Points on a hilly landscape, in no order, each with its height.
A ball rolls from a point to the lowest of its 2 nearest points, and stops where none of them is lower. Distance is the straight distance between rows; heights are no part of it.
K556 height 437: [144  93  60 147 151 126 112 121  65 121 114 146 165  74 100 151 115 118
 124 138  98  90 103 160 119 139  72 159 139 186  50]
K99 height 297: [120 148 134 115 129 134 111 139  92 114 132 158 103 111 133 122  90 117
 119 176 133 131 137 118  70 127  93 128  85 104  89]
K112 height 528: [166 157 171 180  63 137 174  78 133  96 108  85 104 146 123 102 158 147
 147  91 141 122 121 126 191  95 124 119 158 118 105]
K596 height 478: [139 107 112 110 109 140 128  92  55 119  85 169  61  91  89 106 116 119
 144 123 103 101 126 154 106 138 104 155 172 115  45]
K64 height 495: [137 155 131 115  95  83 101  96  79 120 123 131 116 133 126  79  99 125
 146 190 110 117 158 175 106 117 125 147 149  73  57]
K648 height 473: [ 95 187 130 174 118 106 141 132 194 160  96 130 147 125  76 100 118 103
 165 135 141 140 162 179 150 156 181 143 139 132 128]
K909 height 601: [154 140 159 197 133 141 112 121 189  81  92  98 152 170 135 138 137 163
 128 113 179 158 152  86 194  76 122 111 179 168 134]
K583 height 539: [122 157 110 100 155 121  93 122 132 165  87 118 104 146 143  98  48 113
  93 200  91 139 156 187  74 136 155 125 100  84  78]
K856 height 608: [ 93 105 155 171  72 139  88 117 103 152 113 138 115 135 119 152 149 161
 112 178 144 158 126 105 126 179 141 137 110 164 123]
K438 height 394: [113 140 127 158 113 133 153 144 109 130 128 108 143  93 155 126 135 136
 111 122 116  85 121  96 120 106 113 119 121 148 156]
K484 height 271: [122 117 140 118 103 115  99 144 110  91 121 143 113 128 118 121 149 135
 135 160 138 137 161 106  98  97 134 130 119  94 112]
K772 height 544: [108 148  97 125 145 117  61 110 121 162  73 121  82 145 126 106  81 122
 113 198 116 142 151 165  79 121 162 130 102 118  43]
K307 height 556: [ 88 158 143 129 159  54 112 107 113 153 166 114 143 122 136  96 100 155
  98 103  75 136 104 121 127 130 163 164 138  74 217]
K182 height 217: [130 138 153 121 116 100 159 127 242 115 134  95 141 148 159 123 131 170
 135 105 161 169 147 182 175 151 158 125 136 158 172]
K403 height 542: [147 124 161 161  40 135 157 126 132 103 124  90  74 152 141 134 175 158
 145  94 160 129 107 133 138 134 131 141 148 108 121]
K566 height 415: [127 130  98 133  82 119 117 133 124 127 129 135 161 115 145  98 125 120
 126 179 113  89  98 177 129 167 142 136  95 123 131]
K800 height 534: [ 87 144 143 182 135  84 101 136 124 165 128 120 143  97 125 106 113 131
  90 111 106 116 106 127 109 146 164 138 124 127 209]
K342 height 369: [126 160 126 157 165  69 133 147 200 119 149  93 169 129 129 138 147 147
 122  53 153 149 108 136 146 115 155 138 121 147 199]
K523 height 450: [128 137 128 166 177 172 169 131 133 192 151 110 138 120 161 153 116 119
  96  72 113  98  77  81 138 139 107  94 126 203 170]
K548 height 357: [126 125 119 103 118  92  76 123  99 118 118 132 197 134 183  86  96 122
 102 192 113  89  93 156 131 144 151 146 115  86 150]
K763 height 325: [152 128  92  73 115 156 147 148 161 120  61 100 110 104 117 150  89 165
 101 178 121 154 149 181  67 139 114 132  86  92  83]
K394 height 289: [181 132 149 105  86 135 171 139 148  90 153 113  94 172 149 103 156 112
 161 117 121 119 158 164 143 107 116 123 140  79 103]
K867 height 516: [144  80 139 153 103 141 121 136 188 114 133  67  89 176 154 165 176 169
 115  97 158 156 128 117 147 123 145 100 169 164 148]
K561 height 521: [ 75 168 157 212 119  82  82 133 104 146 108 119 155 102 133 107 133 134
 105 134 122 109 112 106 124 153 141 156 138 166 188]
K633 height 434: [114  75  60 151 151 137 132 143 114 169 103 115 125 118 132 155 136 131
 120 132  90  42 113 138 140 159 113 159 165 186 111]
K372 height 315: [154 155 179 133  94 177 146 115  63  85 133 160  82 119 123 109 141  95
 143  81 125 133 118  84 124 112  96 115 124 113  93]
K952 height 386: [133 140 163 114 158 108 105 159 153 107 181 178 128 157 118 130 154 123
 146 129 189 161 144  87 104  99 119 146 111 148 157]
K656 height 565: [105 185 179 140  95  90 105  87  99 111 128 151 113 105  53 103 139 157
 141 166 159 175 163 125 127 116 128 138 149 150  92]
K528 height 665: [132 122 142 143 124 150 121 156 100 107 176 162 125 105 143 119 162 126
 153 146 146 114 150  95 105  82  89 132 166 203 149]
K76 height 171: [149 167 150 103 120 122 130 159 130 102 136 135 185 109 134  83 137 145
 102 171 101 132 153 117 117  93 119 138  59 116 151]
K29 height 339: [138 141  86 154 123 149 134 131 168 158 127  82 186 150 133 138 165  96
 138 106 127  81  77 109 195 130 149  81 124 166 155]
K478 height 672: [133 101 108 132 110 141 111 132  79 104 163 173 121  92 156 112 138 123
 137 175 130  96 122 139  95 110  89 137 152 175 112]
K555 height 248: [145 120 156 116  91 115 178 122 208 122 166 117  85 177 139 134 138 142
 157 110 180 156 140 181 149 159 139 131 144 128 136]
K729 height 510: [106  81  66 106 173 137 145 129 113 159  81 122 176  89 145 167  87  96
 129 133 117  77 106 131 123 122 140 114 154 108 154]
K805 height 490: [126 188 149 169  97 146 190 114 211 156  69  93 135 139  96 110 116 128
 154  98 136 160 161 178 180 139 172 133 130 128 107]
K591 height 489: [131 141 117 118 151  99 169 116 155 144 186  97 119 150 163 118 137 136
 140  63 142 100  91 106 146  96 125 107 163 123 193]
K196 height 472: [100 103  95 135 184 126 176 107 125 187 158 143  98  93 133 142  95 143
 101  81  86  97  97 131 122 157 145 144 139 139 163]
K716 height 525: [126 143 116 116 172 125 119 105 116 169  83 141 118 114 145 102  37  94
  94 160  96 108 118 181  79 177 139 152 105  81  83]
K414 height 305: [156  89 120  92 156 194 156 137  99 130  83 161  82 119 114 153 119  98
 134  75 135  89 112  90 133 163  98 146 112  96  81]
K6 height 523: [118 110 104 101 154 138 119 138 174 135 170 108 170 123 123 123 136 149
  83 138  88 163 126 123 152 124 185  87  93 132 201]
K140 height 300: [112 136 166  90 138  97 129 140  80 143 165 149 140 146 171 110 126 137
 139 100 135  99 103  68 124  99 104 143 128 109 193]
K28 height 459: [187 123 141 159 126 175 192 131 188 140 133 119  85 138 138 147 129 171
  95 103 151 127 107 143 128 166 117 138  97 165 107]
K208 height 498: [155  79 105 157 113 160 131 173 133  82  91  99  90 126 119 176 168 132
 126  78 130 127 139 127  99 100 135 126 166 122  93]
K178 height 298: [114 107 133  86  96  91  76 127  88 103 103 114 166 153 166 108 125 150
 113 193 128  88 112 113 132 124 140 150 146  61 157]
K626 height 515: [144 160 178  84 120  83 108 146 130 124 165 139  81 188 130 105 131 132
 147 178 119 164 194 153  98 132 103 142 124  74 110]
K155 height 407: [142 159 130 150 137 130  98 161 160  97 160 140 181 132  97 149 169 122
 154 157 180 149 144 102 130 105 123 131 104 180 123]
K565 height 524: [104  78 105 173 124 100 108 164 160 134 149  79 115 156 116 190 167 147
 123 113 138 130 129 123 116 129 159 123 164 160 145]
K377 height 641: [119  85  92  84 136 156 116 125 127 142 134 139 140 121 111 171 100 151
  89 146 117 155  82 138 113 196 162 112  74  76 135]
K592 height 418: [143 127  55 155 130 113 115 109  93 124  99 146 160  74 122 113 105 104
 134 152 111  81  96 198 114 143 120 151 130 149  50]
K399 height 622: [ 97 117 143 126  88 142 120  84  55 123 116 164 123 103 119 103 138 112
 130 162 101 120 131 116 158 143  89 125  99 143  95]
K900 height 350: [105  73  85 151 107 135  91  93  83 165  59 126 126 114 149 116 120 148
 108 174  97  85 118 158 135 162 156 162 143 146  71]
K977 height 358: [162 148 101 131 118 166 183 119 146 122 133 132 111  98  92 121 147 124
 137 136 122 105 130 152 137 114 104 126 110 161  67]
K910 height 457: [ 95  88  78 130 166 128 156 117 134 190 153 127 100 124 140 148 136 123
 124 105 102  69  96 120 139 152 127 122 173 171 156]
K288 height 554: [104 177 127 113  88 122 111  95 109 167  80 112  65 135  53 117 126 147
 141 173  99 175 171 146 113 105 135 127 107 126  58]
K949 height 296: [113  72 135  81 141 161 146 127  81 131 103 157 124 110 157 133  88 105
 124 171 111  93 150 109 109 118 112 126 161  86 146]
K25 height 684: [ 98  72 118  65 142 154  89 128  91 120 151 147 153 132 151 158 123 124
 107 154 127 134 101  71 141 137 133  85 106  97 173]
K432 height 270: [ 99  73  96 153 131 127  79  94  36 105  69 135 155  92 166 127 105  97
 127 153 131 100 108 132 120 119  96 143 172 137  90]
K885 height 487: [ 83 168 148 208 116 132 116 150 174 166  75 117 154  91  71 111 122 115
 139 120 129 150 145 163 146 162 179 147 158 156 157]
K946 height 308: [113  62  99 133 124 148  80  71  55 110  51 134 133  99 158 116 103 115
 113 174 133 107 116 153 128 141 127 154 172 128  42]
K195 height 393: [130 171 129 176 122 143 171 105 162 164 121 102 165 147 132 124 131  86
 154  83 143  84  80 110 208 140 143 102 128 149 153]
K580 height 578: [141 170 182 146 111 120 142 112 161  60 129 121 133 105  89 124 149 183
 130 115 190 192 166 134 156  93 116 135 170 173  99]
K896 height 419: [132 159 162 173 118 179 150 149 154 131 159 128 156 112 144 148 130 136
  98 134 155 136  88 123 133 187 113 120 101 193 168]
K569 height 574: [104  76 142  95  91 127 148 105 150 165 165 120  77 170 134 130 146 166
 120 146 121 151 139 137 147 154 167 118 150 119 163]
K462 height 141: [148 168 192 107 172  73 147 122 216 116 140 101 162 145 142 106 115 145
 107  65  98 189 165 142 161 113 146 131  79 111 172]
K990 height 397: [121  54  64 128 130 148 111 121  88 164  72 136 121 123 122 140 147 148
 125 146 100  64 128 135 168 190 121 170 133 164  82]
K302 height 517: [129  60 127 101 142 171 123 155 131 101 143 109  83 142 161 151 150 144
  90 101 126 132 130  86 110 100 141  90 172 116 170]
K536 height 299: [149 111  83 109  75 151 129 147 146 133  74  96 113 104 106 150 146 194
 104 151 122 177 152 162  83 123 131 132  91 134  62]
K469 height 74: [172 155 144  79 170  86 156 126 183 114 190 102 163 164 151 121 122 134
 129  81 100 173 137 149 164 113 137 116  83  69 151]
K813 height 551: [125 131 115  96 122  93  99 116 144 169 135 135 137 168 132  97  98 118
 122 196  96 138 158 181 118 153 181 118 101  80 110]
K143 height 431: [117 132 129 136 154 120  98 160 187 117 164 116 187 164 118 155 165 145
 124 147 169 150 142 100 155 118 154 121 146 185 184]
K20 height 471: [151 134 116 135 159 159 182 105 148 171 179 105 121 141 177 126 113 126
 116  81 132  93  71  95 150 118 110  82 143 163 174]
K404 height 268: [111  66  93 117 151 152 130 126  66 143  93 184 105 122 147 142 111  84
 146 101 129  81 106 118 128 164  79 155 130 126 102]
K163 height 443: [113 156 114 170 151 110 169 132 148 166 155 168 125 111 114 129 126  83
 187 108 157  97 142 135 121 115 122 138 138 168 123]
K269 height 242: [122  98 137  59 130  79 101 137 106 103  99 118 159 167 159 116 134 149
 120 161 119  94 127 109 127  87 130 167 182  46 185]
K593 height 486: [132 142 122 107  97 121 105  93  66 131  89 136  59 134 107 110  92 111
 156 161 110 117 121 173  97 151 105 149 149  73  33]
K477 height 505: [ 76 166 145 218  91 116 114 123 118 139  91 107 157  95  85 141 147 141
 133 135 131 131 136 128 149 154 153 151 157 179 137]
K415 height 506: [145 170 144 191  76 139 186  86 172 137  71  77 131 124  91 112 147 148
 140  93 128 147 145 152 184 109 158 122 128 139  84]
K859 height 485: [104 120 114 136 175 114 160 123 122 174 151 161 117  89 135 131  66 121
  95 106  96 116 105 149  87 153 142 138 108 107 155]
K147 height 276: [139 178 196 142 118 164 174  96 111 133 148 152  91 143 106 101 126  88
 163 120 130 133 166  94 157 106 103 118 134 123  92]
K322 height 385: [112 127  80 100 172  81 134 121 166 105 168 110 147 100 123 140  98 151
 131  84 105 181 123 156 115 115 163 129 102  65 162]
K376 height 173: [131 192 194 126 176 103 155 122 219 123 141 122 154 163 117 114  98 129
 125  85 153 201 166 131 162 129 149 126  97 115 158]
K431 height 223: [112 106 116 147 121 145 110 142  70 123 125 175 114 128 125 143 154  63
 183  86 142 111 109  90 130 129  94 124 127 145 107]
K207 height 150: [127 114 104 107 160 103  94 172 110 116 128  94 191 138 140 173 155 135
 138  76 162 111  75  60 119  75 125 113 141 105 179]
K273 height 553: [163 144 152 175  76 150 154 129 113  94 149 107  96 142 154 131 168 119
 143  75 170  92  66  99 139 133  96 127 153 135 136]
K229 height 345: [123  70 114 147 172 164 117 156 138 153 176 155 110 150 108 181 149  94
 137 118 132 130 140  96 116 129 126 118 149 190 126]
K877 height 597: [ 99  64 148 146  91 153 112 108  77 157 110 159  60 141 138 148 143 147
 111 138 132 117 108 104 124 198 117 153 131 147 118]
K241 height 642: [ 93 107 157 158 110 149 112  80  59 123 131 184 100  99 104 118 149 115
 137 155 126 138 141 112 149 145  84 136 164 202 100]
K167 height 491: [127  95 103 147 142 168 127 156 177 155 128  90 161 137 122 158 158 139
  82 145  98 130 138 118 150 127 171  91 109 176 148]
K24 height 469: [158  93  89  91 144 142  91 110  44 100  80 164  95  69  54 147 122 120
 111 123 114 121 123 160  92 134  97 127 188 150  35]
K490 height 93: [147 137 148 110 123 102 150 157 189  90 140 108 152 122 169 109 142 163
  98 129 123 141 166 143 116  95 122 127  86 140 159]
K652 height 416: [112 124  74  97 186 100 141 116 135 124 132 113 185  86 116 155  77 120
 138  95 118 149 105 139 113 105 168 118 127  46 175]
K718 height 185: [109  77 127  57 141  79 102 144 142  92 113 108 115 161 157 122 154 158
 119 111 119 126 152 104 128  75 146 140 185  74 189]
K356 height 444: [168 140 146 171 140 192 166 141 159 141 155 135 127 125 124 166 131 128
 102 114 155 125  91 115 133 183 103 131  88 195 112]
K253 height 561: [200 125 137 191 112 178 155 120 146 113 150 131  95 166 147 144 143 106
 151  72 170 101  67 108 149 130  99 112 156 161 127]
K251 height 504: [121 122 103 122 193 135 107 132 116 175 108 174 134  86 127 115  54  95
  83 126  88 129  99 158  82 182 137 133  79 111 127]
K406 height 632: [124 116  88 105 128 131  91 136 131 151  91 133 115 137 107 161  94 133
 105 163 133 144  94 152  85 191 152 119  64  88  88]
K317 height 520: [130 176 203 115 138  92 150 136 131 156 158 127  74 190 121 115 143 111
 159 135 111 163 209 133 126 128 103 131 138  66 108]
K640 height 329: [129  86  99 156 184 149 114 163 125 161 156 162 115 149  91 189 134  88
 148 117 124 114 139 111 106 157 100 159 125 205  79]
K427 height 458: [ 99 183 105 169 138  84 125 109 152 163 117 156 131 124  88  98 107  72
 180 158 133 107 152 161 126 129 149 141 123 146  97]
K717 height 327: [169 168 146 127 102 160 149 117  81  85 130 137  66  92  73 134 144 117
 130  69 139 142 100 119 103 112  87 110 125 119  51]
K246 height 479: [159 106  80 108 124 133 109 131  67  71 103 140 132  63  64 161 137 110
 137 115 129 118 107 165  88 102 105 115 194 126  59]
K225 height 552: [118 110  95 117 130 108  93 161 165 147 116  99 171 105 121  84 125 128
  94 137  71 118 118 169 141 125 188 108 116 102 204]
K218 height 224: [ 90 124  85 107 170  86 104 130  94 137 148 104 171 113 134 165 120 145
 145  65 139 124  65  65 122 104 139 116 152  89 190]
K78 height 558: [114 196 157 101  94  88  93  77  84 133 124 129  75 120  52  97 118 153
 129 183 122 175 159 156 109 107 114 111 129 135  68]
K874 height 198: [147 169 193 127 165 138 168 112 215 118 145 135 116 184 136 122  85 123
 133 115 169 190 176 125 165 122 127  95 118 124 121]
K921 height 569: [104 151 158 120 169  45 128 107 112 173 175 148 150 148 138  97  99 129
 129 120  92 121 138 126 136 120 152 162 138  77 185]
K537 height 157: [186 182 175  90 164 105 170 146 150 133 180 131 173 170 159 107 109 125
 136  82 131 154 131 108 131  82 104 119  69  82 148]
K706 height 285: [ 83 122  87 114 166 123 105 109 117 137 157  83 161 119 125 152 140 143
 117  83 102 138  79  53 163 117 165  92 133 104 185]
K848 height 555: [116 143 159 110 143  67 150 122 160 147 177 142 133 163 130 103 126 128
 140 135 125 131 163 139 141 119 146 152 133 102 173]
K487 height 590: [ 98 156 161 142 145  62 109 104  70 170 135 166 165 139 160  82  94  88
 143 140 100  95 136 113 135 121 129 160 113 104 149]
K165 height 427: [106 185 137 182 132 103 166 128 134 160 137 137 161 120 122 127 133  91
 189  77 171  88 104 114 158 124 130 140 134 157 157]
K616 height 571: [116 184 185 144  93 111 140 110 142  92 131 138 124 118  88 107 144 172
 150 151 174 171 170 125 141 115 122 160 159 145 113]
K579 height 147: [129  91 141  90 117  91 153 152 164  92 148 110 111 124 177 132 125 171
 103 123 129 142 151 151 101 110 122 123 117  97 161]
K857 height 454: [153  83  62 113 157 139  82 109  51 116  78 147 135  90  75 145 120 131
 116 133 115 112 122 150 130 174  66 165 128 170  25]
K884 height 317: [181 130 129  75  79 156 155 142 107  57 139 120 135 128 137 105 152 116
 158 129 121 108 135 144 138  89 102 124 142  67 103]
K506 height 349: [146 132  86  98 145 122 166 165 176 115 113 120 114 108 131 151  95 130
 114 132 134 125 131 182  70 128 111 120  82  91 105]
K276 height 346: [172 140 151  52 107 145 119 142  68  59 135 159 144 119 137 101 120 109
 153 177 120 124 149 128  95 102  83 143 149  63 121]
K571 height 548: [113 149  95 131 108 126  83 112 131 185  70 124  66 140  87 125 114 155
 126 186 120 171 164 154  86 126 151 144 100 151  56]
K428 height 564: [114  94 134  81 102 111 145 117 149 178 139 123  93 165 125 128 115 158
 119 161  94 169 170 165 120 151 168 117 107  79 123]
K50 height 364: [127 119  78 130 155  93 136 156 174 125 158 126 125 116 115 166 116 128
 119 101 143 144 107 173  89 140 147 114  93 102 131]
K956 height 249: [111 108 130 143 106 111  92 143  92 107 128 159 111 136 121 138 152  98
 160 117 153 113 121  93 116 119 135 132 129 104 121]
K789 height 500: [141 121 104  90 142  89 155 121 157 105 209 103 120 144 159 132 136 160
 137  71 143 130  80 129 140 113 129 126 142  92 189]
K712 height 392: [151 134  76 134  99 134 167 127 144 137 123 134 132  88 117 102 132 136
 129 160 100  77 112 202 122 149 125 153 114 149  91]
K430 height 158: [143 162 161 132  97 116 144 142 197  89 123 100 159 131 142 103 156 172
 122 145 142 155 157 157 151 121 134 144 105 161 161]
K723 height 133: [151  91 113  71 133 136 136 160 147  68  95  97 127 144 171 119 153 119
 142  88 129 105 152 112 133  48 138 113 191  83 172]
K703 height 617: [114 138 144 161  76 128  67 117 122 146 116 144 144 133 126 115 127 151
 109 207 143 169 123 156 111 193 162 141  89 168 121]
K755 height 267: [191 142 164 106  99 110 169 132 198  85 168 116  86 188 154 110 145 116
 168 101 155 148 147 175 148 133 107 123 125 105 113]
K958 height 342: [164 137 169 133  98 180 119 127  70  69 126 135 113 133 150 102 165 118
 128  89 122 115 127  49 142  69 112 110 151 122 140]
K348 height 591: [189 134 162 184 114 141 118 108 177  50 111 104 131 146 124 127 156 164
 137 102 172 177 160 116 171  64 110 112 180 185 110]
K297 height 192: [124  86 130  63 141  98 151 128 134 113 164 122 122 127 165 132  89 159
 106 146 107 143 147 156 102 122 134 130 154  56 172]
K509 height 324: [100 129  90 140 156 112 126  94 163 129 164  77 144 136 106 150 151 147
 131  69 110 164  99  93 179 109 188 106 123 100 177]
K720 height 377: [117 136  87 149 130 156 103 154 113 150 113 137 214 112 119 132 157  66
 155 120 108 115  95 128 177 160 112 102  59 183 141]
K444 height 234: [146 166 171 161 144 176 183 102 183 133 128 144  93 151 110 118 110 107
 143 123 164 148 167 112 153 111 119 113 129 149  94]
K611 height 351: [121 153 119 174 150 109 129 124 202 132 133  58 158 130 113 136 143 145
 104  48 123 165  98 127 171 132 179  99 128 139 202]
K624 height 303: [102  57  96 160 182 119  97 102  88 173 110 181  96 134 153 130 102 100
 112 131 124  92 119 140 117 176 112 167 130 167  82]
K118 height 402: [157 190 169  86 105 158 145 137  98 105 140 112  71 149 105 120 121 118
 140 146 104 151 157 119 112 109  76 108  96  68  66]
K806 height 460: [101 132 132 180 146 155 106 165 167 146 122  92 188 133 103 160 149 129
 104 149 114 139 154 103 151 128 162 108 134 204 168]
K146 height 316: [ 91  64 118 112 140 141  82 106  47 115  76 153 127 115 190 116  97  86
 133 160 129  90 123 107 110 114 105 130 198 117 150]
K997 height 624: [121 129 108 148 114 137  59 119 121 150 112 154 125 136 127 116 108 119
 100 194 131 150 100 163  97 200 144 133  62 154  76]
K262 height 656: [105 135 160 155 112 168 121 120 101 108 155 160 121 116 126 129 156 114
 159 148 164 125 136  88 154 130  92 131 179 205 136]
K682 height 492: [139  85  84 144 125 151 121 174 103  76  91 123 121  99 103 175 152 104
 148 110 129 111 142 129  85  89 126 135 185 114  96]
K381 height 507: [149 180 165  94 117  85  98 125  94 119 154 146 132 153 129  80 122 141
 130 211 100 142 181 147 105 118 104 155 112  79  97]
K930 height 247: [116 158 140 108 133 138 124 142 132 150 135 151 169 126 121 103 122  95
 122 168  97 131 156 108 137 124 141 103  57 115 146]
K614 height 253: [115 125  76 122 129 126 107 144 142 156 140 122 205 139 132 140 162  87
 156 127 124  94  84 112 182 143 150  92  95 158 165]
K378 height 508: [154  62 119 133 124 139 125 163 168  74 127  97  77 152 167 164 163 142
 110  62 141 145 131 131 115  97 145 100 171 127 137]
K879 height 370: [130 144 158 150 106 147 137 126 105  97 122  90 127 111 150 114 162 160
  97 118 124 106 129  61 142  72 104 110 139 147 143]
K918 height 661: [101  98 117  87 115 162 112 126 100 141 120 129 173 122 146 147 116 121
  89 149  99 124  87 115 152 181 141  90  72  90 161]
K482 height 422: [124 146 122 172 141 173 167 144 129 159 117  94 148  90 157 129 139 128
  81 105  90  80 110  98 129 120 111 105 121 191 157]
K677 height 605: [ 91 137 143 139 116  94  82 100  33 116 110 170 162 107 159  90 105 103
 136 147 121 122 125 101 131 114  83 146  98 120 114]
K285 height 243: [125  80 132  90 124 128 163 128 112 123 110 131 104 118 163 127  83 129
 119 165 112  96 158 163  92 114 128 140 177  65 146]
K757 height 344: [123 161 112 135 113 159  92 146 115 126 122 153 192 100 106 109 141  82
 130 162 111 140 114 125 146 158 117 104  35 160 123]
K780 height 538: [122 123 168 112 120 113 133 129 159 113 143 134 112 170 133  99 171 132
 153 136 145 121 177 106 163  84 142 148 166 135 166]
K153 height 219: [149 177 157 140  76 163 143 137 199 103 108  99 152 123 119 113 137 182
 121 150 165 205 156 171 145 148 143 125 103 174 122]
K995 height 221: [147 164 168  72 168 116 159 158 104 130 157 138 142 138 146 135  85 112
 138 100 136 146 145  96  86  97  97 115  91  41 135]
K313 height 378: [152 163 155  54 109 171 121 139  64  92 114 131 115 134 112 128 115  88
 155 171 102 137 157 115 118 124  78 106 120  46  76]
K43 height 384: [114 151 179 138 101 165 138 133 146 122 166 135 143 134 152 128 134 155
 101 174 165 137 115 103 150 176 119 119 119 180 183]
K454 height 526: [113  93 138 126 129 143 129 135 142 125 147 131  73 165 145 118 175 114
 136 102 127 114 159  94 137  98 155 109 198 151 172]
K814 height 343: [109 141 173 121 114 108 127 124 114 130 185 140 125 143 160 120 136 145
 117 137 155 115  91  85 127 161 111 137 117 132 196]
K27 height 366: [111 115 127 120 178 127 117 143 128 160 196 170 146 130 129 148 131 108
 146 112 153 146 126  84 112 111 136 102 103 161 162]
K54 height 586: [ 98  74 153 122  86 167 144 107 111 174 123 130  52 165 138 139 163 151
 116 134 122 114 118 102 153 175 146 132 160 146 145]
K901 height 259: [145 130 184  72 148 125 148 164  79 116 165 161 129 137 170 121 107 127
 144  91 142 127 130  85  83  91  97 146 136  65 169]
K965 height 266: [152 138 119 127  53 161 149 128 168 141 108 105 123 116 106 127 161 191
 112 164 132 185 146 174 121 144 142 130  93 173  96]
K226 height 65: [145 110 105  92 149 143 117 176 105  97  94 113 184 126 154 143 149 112
 170  91 159  94 115  75 124  44 128 112 159  98 159]
K672 height 463: [124 100  92  91 196 125 155 110 122 149  99 125 179  84 119 180  62  88
 155 119 142 131 114 126  93 105 144 112 135  78 167]
K693 height 376: [140 140  95 148 161  93 131 157 214 118 162 105 147 131 108 167 141 126
 125  82 154 172 117 164 111 139 159 106  85 142 144]
K855 height 331: [175 107 102 110 133 185 153 138 122 126 109 141  85 113  93 141 150 135
 130 119 124  93 126 119 129 150 105 146 105 147  49]
K470 height 318: [113  93  93 182 183 115  92 120 108 167 119 171 104 135 110 146 108  90
 138 141 131 103 137 142 103 169 100 173 126 200  58]
K516 height 314: [127 177 137 147 108 128 133 124  96 109 121 134  76  81  79 136 121 147
 116 133 134 143 124 126  74 125  90 126  89 126  64]

Call two points neighbours if one is among the 2 nearest of the other. Go from one point of each pair to the other, from neighbour to neighbour, staying as low as possible. Name the highest point that can't be avoided.
K490 and K614 | K720
K404 and K469 | K717
K432 and K490 | K146
K226 and K432 | K693

For each start below, name the point where the ball stops.
K342 | K226
K591 | K372
K569 | K432
K317 | K24
K672 | K490
K313 | K490
K896 | K469
K772 | K432

Write out the way that a ball takes from each point below.
K997 | K703 > K856 > K877 > K54 > K569 > K428 > K813 > K583 > K716 > K251 > K859 > K196 > K910 > K633 > K990 > K900 > K946 > K432
K273 | K403 > K112 > K415 > K805 > K648 > K427 > K163 > K165 > K195 > K29 > K614
K566 | K548 > K178 > K269 > K718 > K723 > K226
K561 | K477 > K885 > K648 > K427 > K163 > K165 > K195 > K29 > K614
K356 | K896 > K43 > K814 > K140 > K901 > K995 > K537 > K469
